Each scene shows the same named points in several views. A view is turned or mirrored, and shifted as a whole, has a little noise and may leave points out.
(in the rows, 128 means zero)

Scene 1
View 1
k280: [117 107 127 108 177 127 120 152 119 141 129  91 175 110 105 111 138 146
 143 122 118 143 153 105 115 145]
k533: [156  98 100  48 158 117 141 189 122 159 106 138 125  86 132 156 103 141
 174 110  91  82 136 142  97 135]
k603: [140 150 101 136 154 111 168 171 161 132 101 136  80  91 117 106 149 152
 141 113 134  86  81 102 126 147]
k110: [120 107 154  78 146 127 139 126 103 128 119  91 164 121 100 116 123 141
 139  86  97 129 162 122 144 139]
k825: [130 119 136 115 152 118 158 131 108 127 116  92 145 126 112  91 130 126
 132  91 127 119 139 119 161 140]
k281: [131 137 109 126 162 136 126 175 167 148 107 131 109  74 105 127 162 158
 137 134 114 127  89  98 100 146]
k50: [124 157 144 163 137 131 161 118 153 112 100 104 100 110  94  79 172 143
 106  91 137 137  94  94 174 146]
k222: [140 128 129  84 140 121 155 154 133 138 100 127 110  95 112 129 129 148
 146  92  96 101 122 124 129 143]
k742: [172 129 158  70  78 175 132 122 145 142  70 146  98  69  92 168 158 128
 116  58  57 153  98 158 173 132]
k193: [124  94 139  60 157 131 118 147 108 146 125  99 172 104 107 140 117 149
 156 105  84 135 167 128 113 139]
k836: [ 98 157 134 100 164 110 155 166 159 124 113 130  95  94 102 120 135 191
 154 111  98  88 112  86  93 149]
k928: [111 140 144  76 144  92 197 141 112 111 109 120 102 123 114 103 100 160
 158  67 102  58 142 112 139 141]
k525: [142 138 117 151 150 141 133 148 162 139 101 113 119  88 103 106 176 136
 118 119 131 150  88 104 142 147]
k789: [137 113 145  33 122 151 115 154 138 151  94 141 123  74  98 177 126 161
 155  89  46 124 132 138 105 136]
View 2
k222: [108 117 110 129  88 120  82 125 117 113 134 159 123 135 122 103 140 116
 124 134 158 106 134 112 113 132]
k603: [ 95 123 127 136 129 100 124 135 113 115 103 147 145 141 141  76 110  83
 133 100 136  84 138 105 118 147]
k836: [123 105  88 146  99  83 117 127 101 104 106 166 137 154 142  90 142  74
 118 142 149  98  94 102  95 128]
k193: [122  96  90 139  74 152  54 137 130 119 139 139  83 128 109 122 142 121
 102 202 162 123 123 110 119  86]
k280: [123 103 100 141 105 149  79 154 137 126 115 116  87 136 126  97 114 100
  97 187 144 118 121 104 134  69]
k281: [ 94 110 121 146 130 107 115 147 133 132 102 141 136 130 120  79 118 101
 102 150 109  81 103 112  93 135]
k742: [ 89 125 121  94  87 126  64 117 152 140 186 184 133 118  91  71 150 224
  86 118 146 121 125 146  98 172]
k50: [113 130 115 104 132 103 124 144 133 136 121 137 131 160 154  19  95 132
  96  81 139 129 125 124 150 106]
k533: [ 94 107 114 150  76 143  61 126 116 102 130 157 113 110 100 157 155  93
 145 177 156  80 151 101  93 144]
k110: [133 111  90 119  75 145  64 136 124 120 146 141  87 143 129  95 133 132
 104 164 177 141 133 115 143  77]
k825: [121 122 110 108  94 151  76 139 135 124 139 130  93 144 134  74 109 131
 114 127 171 139 157 116 161  82]
k928: [131 123  88 119  67 110  83 112  87  88 135 171 117 158 151 106 146  87
 147 110 205 124 154 101 134 115]
View 3
k222: [104 132 143 135 125 121 108 148 122 144 128 146 107 103 156 119 145  98
 158 140 138 109 105 110 117  95]
k281: [103 143 141 149 126 102  82 144 137 153 105 124 169 102 167  90 180 120
 132 136 167 112  91 136 140 124]
k603: [111 168 166 132 140 101  82 164 131 140 117 138 150 102 172  76 191 136
 162 165 135 108 102 124 119  86]
k533: [129 130 157 119 105 148 121 134 147 142 152 138 137 106 135 163 155  53
 154 127 139 121 117  99 100 123]
k789: [ 90  96  86 151 100 149 118 139 131 145 132 144 108 111 164 163 127  57
 139 117 141  97 112 114 148 135]
k836: [ 86 161 163 145 141  92 104 172 119 152 130 124 162 109 179  98 178  98
 132 137 154 102 103  96 148  74]
k825: [122 120 168 134 140  92 118 129 111 154 105 153  81 101 124  98 116 149
 163 129 162 133  87 116 100  76]
k928: [101 143 175 126 144 105 134 170 103 145 146 157  78 105 156 124 135  96
 168 141 128 107 116  70 108  32]
k525: [109 134 138 150 136  93  77 133 126 151  84 140 135  98 156  66 160 165
 146 148 170 122  80 155 127 119]
k110: [108  96 144 145 129 103 135 127 108 158 113 155  72 104 122 129  95 120
 148 108 173 128  92 104 119  85]
k280: [116 111 165 144 131  88 124 119 127 168 102 135 124 104 117 117 126 125
 126  98 201 141  77 111 120 105]
k742: [ 89  89  47 157 105 155  88 137 116 129  99 165  59  98 181 120 121 119
 171 161 113  86 109 163 138 140]
k50: [ 95 139 141 154 156  72  86 152 103 150  81 155  94  95 169  43 145 189
 160 159 158 113  81 142 130  71]
View 4
k281: [141 149 139 186 177 177 161 106 122 178 162 124 149 133 132  91 136  99
  80 113 145 135 142 132 170 153]
k222: [133 165 141 181 155 162 138 112 104 127 142 105 124 116 156 115 124 120
  92 102 118 110 106 122 148 158]
k525: [123 129 107 161 169 165 138 105 136 182 161 143 164 156 133  96 134 100
  77 131 136 170 137 155 149 161]
k928: [125 178 129 158 128 147 133 142  87 104 135 102  92 109 165 112  96 113
  62  78  87 114  69 132 107 163]
k836: [147 170 149 184 150 162 172 127 109 164 156 114 111 108 134  82  94 104
  59  75 127 111 115 126 153 150]
k193: [175 143 146 175 127 152 151  73 140 128 106  84 121 118 154 159 144 143
 117  74  97 138 137 139 119 160]
k280: [174 137 131 159 135 164 168  93 141 155 119 107 124 140 142 141 151 116
  84  77 106 171 144 154 116 159]
k603: [114 165 120 170 181 177 149 140  86 153 167 134 132 141 147  80 126  83
  53 121 138 136 102 131 153 156]
k50: [ 98 134  88 140 146 142 120 123 136 179 167 152 149 151 133  77  95  98
  54 123 110 174 106 172 124 165]
k825: [128 143 105 143 130 149 127 110 124 130 125 118 126 148 154 133 133 111
  78  97  92 172 106 163  99 165]
k110: [152 139 124 155 114 139 130  88 142 130 117  99 120 126 156 147 122 135
  99  81  84 150 117 155 102 166]
k742: [ 91 130 116 180 146 132  59  65 153 136 158 115 184 118 164 114  98 162
 157 153 122  95 109 128 166 174]
k789: [152 152 161 205 140 150 123  70 142 128 135  84 140  97 156 131 113 158
 147  98 119  76 128 109 168 161]
View 5
k193: [141 112 190 102 128 112  89 117  62 122 110 105 153 127 125  88 101 195
 125 106 125 130 138 118  96 150]
k50: [ 96  73 103  76 127 160 149 140 156 122 124  68 121 108 132 134 113  93
  95 148 114  94 120 108 137 153]
k603: [103 118 129 104  85 102 144 119 145 130 146  75 112 101 119 142 113 120
  90 195 134 129 137 152 142 162]
k281: [113 150 143 127 116  95 104 138 149 108 148  68 126 112 114 137 104 125
 101 153 140 129 147 135 134 148]
k928: [123  72 151  64  94 102 178  85  63 142 118 118 131  98 150 119 128 162
 107 171 111 156 109 154 109 179]
k742: [107 162 178 141 129 189 128 124 120  98  52 118 117 158 134  97 187 116
 145 151 102 123 108 101 136 182]
k825: [117  60 152  67 109 147 129 121  97 146 112  90 138 114 122  97  98 158
 104 142 111 100 134 117 110 152]
k280: [133 109 168  99 127 108  81 134  96 124 136  78 152 120 113 102  76 177
 107 110 133 112 155 118 106 137]
k222: [120 119 163 106 102 115 132 109  99 125 111 102 128 118 129 114 127 153
 113 163 122 138 127 140 121 165]
k789: [136 178 199 141 130 114 107 110  78  92  88 120 134 135 134 105 156 170
 144 127 122 159 119 128 115 172]
k533: [132 154 201 130  77  83 103  96  71 136 120 113 134 123 112  96 118 197
 118 177 133 151 146 158 109 164]
k525: [102 118 129 107 121 145 106 145 160 121 131  58 124 122 113 125 100 112
  99 149 131  96 146 113 138 143]
k836: [126 127 136 100 124  65 143 115 109 102 152  84 127  90 143 150 115 139
 106 148 133 162 120 151 124 160]
k110: [130  78 168  74 130 138 117 116  70 130 100 104 151 124 133  92 106 175
 119 112 114 119 127 112  97 157]

Which points are out of place in each view (at most two, in the order of its rows)? Write - if all are in place.
view 1 | -
view 2 | k825
view 3 | k836
view 4 | k222
view 5 | k280
